Each row is a point on a tangle of strands that fork and nearly touch. The rows are in no order.
(in the rows, 128 means zero)
Two points are linked if the straight distance between their rows is under 123. Some points are linked to none.
J_957: [116 122 139 127 146 137  94  43 136 135 110 134  89 141 120 124 148 131
 178 122 171  94 160 168 118 151  86 200 168 165 106 161 154]
J_830: [110 162 114 190 112 107 147  67 145 129 128 213 112 157 114 200 108 116
 114 153 128 129 112 119 127 157  81 149  80  94 104  98 156]
J_318: [110 129 121  59 174 149 158 149 121 154 122  67 147  77 164  89 119 162
 125  99 137 144 158 147 119 132 123 150 166 139 127 143  80]
J_633: [108 138 135 111 123 124 152 125 134 148 136 120 151  92 149 131  95 154
 101 123 124 153 137 137 124 143 132 155 122 126 139  93 101]
J_996: [ 91 196 116 188 126  96 148  88 163 124 135 190 126 143 138 202 118 110
 106 142 127 155  87 108 138 181 103 136  67  83 137 110 159]
J_296: [170 161 101 145 158 130 173 152  84 107 153 148 123 161 100 100 132 138
 113 111 115 110 160 124 132  81 121  52  95  59 110 120 102]
J_432: [119 107 119  63 155 150 168 160 104 158 106 100 107  88 154 114 109 163
 116 125 147 132 145 150  85 115 136 161 158 143  87 125  92]
J_295: [178 182  62 177  96 134 156 133 158 115 145 138  92 146  80 192 114 147
 176 136 100  87  91 100 134 110  66  87  88  83 136 121 167]
J_465: [ 59 137 122  94 152 143 144 150 127 171  77  94 110  74 182 130 132 127
 126 119 155 184  83 130  92 160 169 157 121 151 117 139 137]
J_248: [116 136 109 131 113 121 131 189 149 130 113 130 120 121 159 161 124 111
 121 172 121 172  29  84 104 153 174  98  92 134 165 112 183]
J_750: [113 116 167 145 139 109  81  30 123 122 115 177 107 137 115 118 156  98
 173 121 155  96 152 158 140 158 139 187 137 163  93 154 163]
J_998: [109  81 175 161  73  95  69 110 122 106 153 155 221 151 127 117 147  89
 103 114  90 154 123 120 185 141 186 114 132 140 174 121 115]
J_610: [100 112 109  93 106 151 133 139 160 174  81 107  80  81 140 156  94 145
 160 129 141 133  93 142  75 130  96 180 147 165 111 120 154]
J_205: [124 143 144 124 110 133 115 102 144 128 154 107 171 119 134 125 122 147
 116 107 112 142 156 131 157 133 103 159 143 136 170 118  96]
J_864: [152 172  65 164 102 123 145 143 178 131 121 134  98 127 111 206 120 142
 159 146 119 106  57 104 118 142  70 102  88  93 129 124 164]
J_715: [153 108 101  91  79 156 130 159 175 156 107  80  97  88 129 158  88 152
 171 134 118 114  92 135  97 116  68 170 153 161 139 116 140]
J_771: [115 167 120 111 192 127 125 114 116 121 137 106 144 124 151  91 162 151
 121 101 139 135 160 130 140 149 139 117 145 115 149 169 103]
J_270: [164 128 127 111 151 134 144 194  80  99 157 104 144 146 126  59 133 136
 100 129  99 120 154  97 148  87 176  29 124  94 138 115  90]
J_915: [ 93 183 120 124 204 118 138  68 122 133 142 115 141 120 151 121 153 175
 118  90 159 135 171 150 149 174 109 151 136 108 125 171  87]
J_81: [157 181 162 176 127 102  76  24 135 141 144 155 164 128  86 134 155 124
 185  92 124  90 155 160 185 146 107 176 142 114 152 143 163]
J_506: [178 140 108 158  64 148  94 128 145 121 136 105 112 146 100 150 143 123
 181 112  80 108 110  99 151 120  86 133 146 142 187 137 172]
J_289: [142  80 133  89 129 138 148 187  92 131 127 116 115 127 137 105 122 133
 106 168 122 124 133 116 103  99 154  99 142 143 110 108 113]
J_361: [145 103 151 110 106 147  79  63 142 145 125 103 114 137 108 132 130 135
 186 115 154  90 161 160 130 123  63 203 190 178 142 140 144]
J_335: [105  72 176 123 155 123 133  87 125 121 116 165 110 151 106 117 123  85
  96 158 175 106 173 159  97 105 148 151 126 152  37 140 118]
J_433: [ 95 115 136 148 146 124  90 111 125 116 107 166 134 141 144 108 157  75
 116 136 137 154 122 122 118 164 164 130 129 146 129 153 166]
J_855: [ 76 103 138  89 139 157 113  91 147 151 101 105 123  89 145 110 102 127
 138 103 160 148 162 162  99 152 118 207 165 174 125 131 131]
J_455: [101  52 157 109  91 144 115 159 134 157  86 133  95 117 146 122 105  75
 127 161 142 150  93 130  69 126 160 161 145 185 115 108 172]
J_768: [133  92 145 117  71 149  93  93 167 145 128  98 130 119 124 137 101 125
 160 113 130 127 135 144 123 124  68 201 163 182 170 116 137]
J_679: [147 181  82 113 184 127 181 152 108 145 103 136  81 121 139 157 166 161
 120 125 167 124 130 119  82 121 100  91  96  66  66 143  90]
J_3: [120 129 118 148 139 139 110 152 103 102 128 161 113 156 129  96 159  73
 138 117 118 150 122 102 114 129 177  83 123 114 130 153 178]
J_937: [ 57 140 118 116 167 142 117 138 148 158  73  89 109  90 185 129 148 111
 148 100 163 167 102 126  97 176 130 149 149 140 133 177 148]
J_355: [146 148 105 156  82 142  91 154 153 109 122 115 123 138 134 141 153  96
 165 121  89 140  83  78 146 141 136 101 144 135 188 148 190]
J_481: [108 109 165 150  68 125  73 101 158 131 134 129 172 131 146 137 127  95
 124 112 100 162  95 118 153 158 139 175 143 160 189 119 145]
J_186: [160 180  81 144 138 115 179 119 135 131 145 151 113 140 106 168 116 167
 130 127 115  92 130 131 133 121  57 108 105  83 105 118  99]
J_605: [118  80 142  84  90 150 104 112 160 151 110  90 133  82 129 116  79 128
 138 107 146 140 162 148 111 115  96 206 176 184 141 105 120]
J_523: [109 131 104 109 119 136 147 187 128 133 118 122 104 125 159 158 118 139
 104 176 138 175  40 103  89 135 176 113  85 133 138 107 143]
J_119: [144 105 168 123 146 123 106 125  96  87 157 104 189 146 105  71 143 142
 113 109 107 119 180 138 175 112 161  93 154 131 153 132  68]
J_467: [184 113 131 142  76  98 154 164 119 105 181 128 181 149  93 135  92 160
  96 160  83 100 115 110 168  85 122  74 104 102 137  65  84]
J_223: [ 64 173 119 112 174 112 180 134 115 160 116 139 136  88 175 142 118 152
  68 119 149 194 114 134 124 161 170 146  76 106 109 113  94]
J_286: [131 200 142 163 155 103  93  36 124 137 155 139 148 127 116 144 165 150
 157  96 129  96 162 152 181 156 101 173 147  98 156 145 129]
J_80: [154 168 103 140 154 115 169 118 105 108 164 145 136 155 102 127 122 158
 100 126 112 104 167 124 150 109  99  85 111  76 120 111  87]
J_396: [175 171  87 150 120 101 192 133 132 122 166 173 109 144  90 191  85 176
 105 156 105  92 107 127 131 107  73 117  79  76 100  82  97]
J_450: [ 90 112 174 162 116  96  95 103 124  97 154 173 205 155 134 116 139  99
  94 118 108 164 123 119 172 157 179 111 112 121 153 112 112]
J_571: [ 97 178 108 169 120 111 127 113 171 129 120 150 128 123 149 185 116 111
 126 139 119 155  60 103 133 178 118 130  83 112 155 125 170]
J_890: [185  76 134 142  68 128 123 195 114 103 150 111 144 147  95  96 117 111
 129 142  75 106 120 107 150  79 151  57 122 132 152 101 138]
J_85: [131 186  79 150 140 116 156 151 142 142 105 143  95 128 133 195 134 136
 138 147 145 133  66  93  97 144 104  87  64  76 106 133 148]
J_534: [141 136 138 154 112 126 108 103 132 118 148 131 157 145 107 130 126 134
 133 124 104 121 153 127 162 130 111 136 135 133 161 125 119]
J_507: [162  84 124 103  71 144 131 166 148 143 117 105 111 124 126 132  91 130
 140 162 107 106 100 124 107 108 106 146 156 160 143  98 137]
J_609: [170  58 154 123 100 141  95 120 117 108 127 108 110 159  77 102 123 123
 167 115 133  68 176 150 139  80 120 124 167 168 124 142 135]
J_417: [183 151 103 134 139 129 171 204  83 101 169 124 125 154 117  95 126 139
 118 127  96 117 137  95 138  65 152  22  93  66 131 106 117]
J_570: [147 120 142 125 153 133 127 160  90  86 160 109 172 152 117  63 146 136
 108 105 103 120 165 130 171  98 168  55 140  98 146 136  93]
J_852: [ 95  56 154 134 108 130  96 131 134 132  99 152 120 139 144 119 123  63
 117 151 133 143 117 126 103 150 158 158 146 169 120 129 164]
J_275: [105  77 129  92  92 150 122 144 147 166  76 129  74 100 140 147  97 105
 143 162 143 137  97 136  63 132 116 182 158 170 104 110 177]
J_304: [ 73 103 134  94 161 154  96 123 142 140  92  92 118  95 169  97 145 114
 149 112 158 154 133 145  98 169 138 176 169 177 138 179 153]
J_640: [119 172 100 165 106 116 119 154 183 118 118 141 133 127 142 186 121  99
 122 154 111 158  38  85 137 167 138 110  89 113 176 127 189]
J_994: [122 137 177 131 158 105 107  82 105 101 171 125 205 140 120  93 151 152
 102 104 121 137 174 144 184 140 167 122 137 129 152 131  72]
J_387: [200  85 125 144  73 114 140 183 120 106 163 118 151 150  83 117 100 145
 110 164  80  87 123 113 151  67 126  67 117 126 135  72 109]
J_589: [ 88 165 103  90 171 123 194 141  99 158 106 142  97  89 156 148 123 172
  74 120 165 168 138 150  99 121 148 167  88  98  63 108  74]
J_130: [100 194 129 138 175 109 113  47 121 139 152 135 141 122 146 138 154 153
 143 102 148 128 158 157 163 177 102 179 140 112 140 159 118]
J_672: [115 149 129 124 201 130 125  91  99 106 131 134 116 137 132  69 161 122
 119 113 162 129 171 140 127 135 144 110 122 122  95 170 114]
J_170: [138  30 174 123 114 128 102 134 115 107 115 130 112 156  84  95 116  90
 138 135 149  86 166 139 116  80 152 116 156 171  80 150 150]
J_29: [ 92 155 127 120 155 117 166 132 127 147 126 135 142 109 159 133 121 135
  87 133 137 161 118 128 123 155 139 133 104 109 127 114 113]
J_815: [132 122 191 157 118  95  61  32 134 127 129 175 168 127 103 121 162 102
 173 102 134 100 148 169 181 145 145 172 130 143 137 146 147]
J_696: [109 165  97 104 196 131 194 148 110 162 105 131 101  96 156 143 145 168
 105 118 178 134 145 148  88 125 113 142 109  85  58 144  70]
J_981: [ 94 142 105  94 147 136 160 190 114 156  93 108  93 106 179 150 141 137
 109 153 146 186  61 113  87 142 170 113  90 135 113 130 130]
J_274: [ 87 140 171 146 142 109 119  96 121 107 161 152 200 134 147 107 129 123
  75 114 115 161 148 130 167 164 165 137 119 117 146 109  85]
J_56: [131  77 144  60 164 148 154 179  92 143 121  99 109 115 153  81 123 137
  93 161 150 131 153 140  90  99 166 124 165 155  83 127  98]
J_728: [182 143 135 161  75 139  95 105 130 117 157 120 132 153  84 141 138 139
 170 113  96  93 156 130 166 104  82 135 148 137 179 129 139]
J_848: [116 153 111  85 185 139 150 153 131 143 125  69 140  97 166  98 144 154
 122 103 139 143 156 135 136 140 118 111 157 123 140 160  85]
J_502: [122 184  70 146 164 137 160 142 127 140  98 141  84 131 129 169 157 132
 146 123 161 116 121 108  84 137  83  93  89  69  91 154 126]
J_926: [187  69 131 149  62 145 106 201 129  96 137 105 122 150  96  98 124  94
 168 123  81 106 123 104 140  74 144  63 144 149 163 123 167]
J_931: [169  97 126 100 108 140 148 171 129 134 130 103 125 127 123 117 104 140
 116 152 108 103 136 126 120 102 105 110 156 141 132 106 114]
J_366: [113  98 161 105 194 125 135  82 102 108 126 140 111 136 134  71 155  96
  92 137 177 128 177 159 109 118 171 126 122 148  46 172 108]
J_198: [179  61 140 144  70 149  88 164 124  99 121 106 115 156  82 111 125 107
 177 113 111  88 151 134 141  78 122 109 163 164 151 135 145]
J_242: [182 147 108 146 108  96 182 148 116 108 184 164 144 144  91 154  88 178
  88 169  96  93 108 120 151  89 103  92  79  85 110  60  85]
J_422: [132 148 105 146 110 155  88 165 125 103 121 114 119 140 143 108 169  89
 162 103 102 157 101  87 148 131 176  79 150 117 174 157 191]
J_90: [120  38 184 122 135 116 112 117 117 119 112 156 112 152  94 110 118  85
 104 158 162  96 165 148 105  79 169 130 134 155  42 154 133]

A fork is a point with three links, a tip a point with one. Leave the first point through the second and follow the links. Name the first fork or tip that comes.
J_80; J_296: J_998
J_926; J_198: J_771
J_937; J_465: J_830
J_29; J_223: J_295

Name the points in between on the shortest way along the links from the first point to the second, in order.
J_450; J_80: J_274 > J_994 > J_119 > J_570 > J_270 > J_417 > J_296
J_295; J_223: J_864 > J_85 > J_502 > J_679 > J_696 > J_589
J_29; J_3: J_633 > J_205 > J_534 > J_728 > J_506 > J_355 > J_422
J_506; J_610: J_355 > J_422 > J_3 > J_433 > J_852 > J_455 > J_275
J_640; J_304: J_248 > J_523 > J_981 > J_465 > J_937
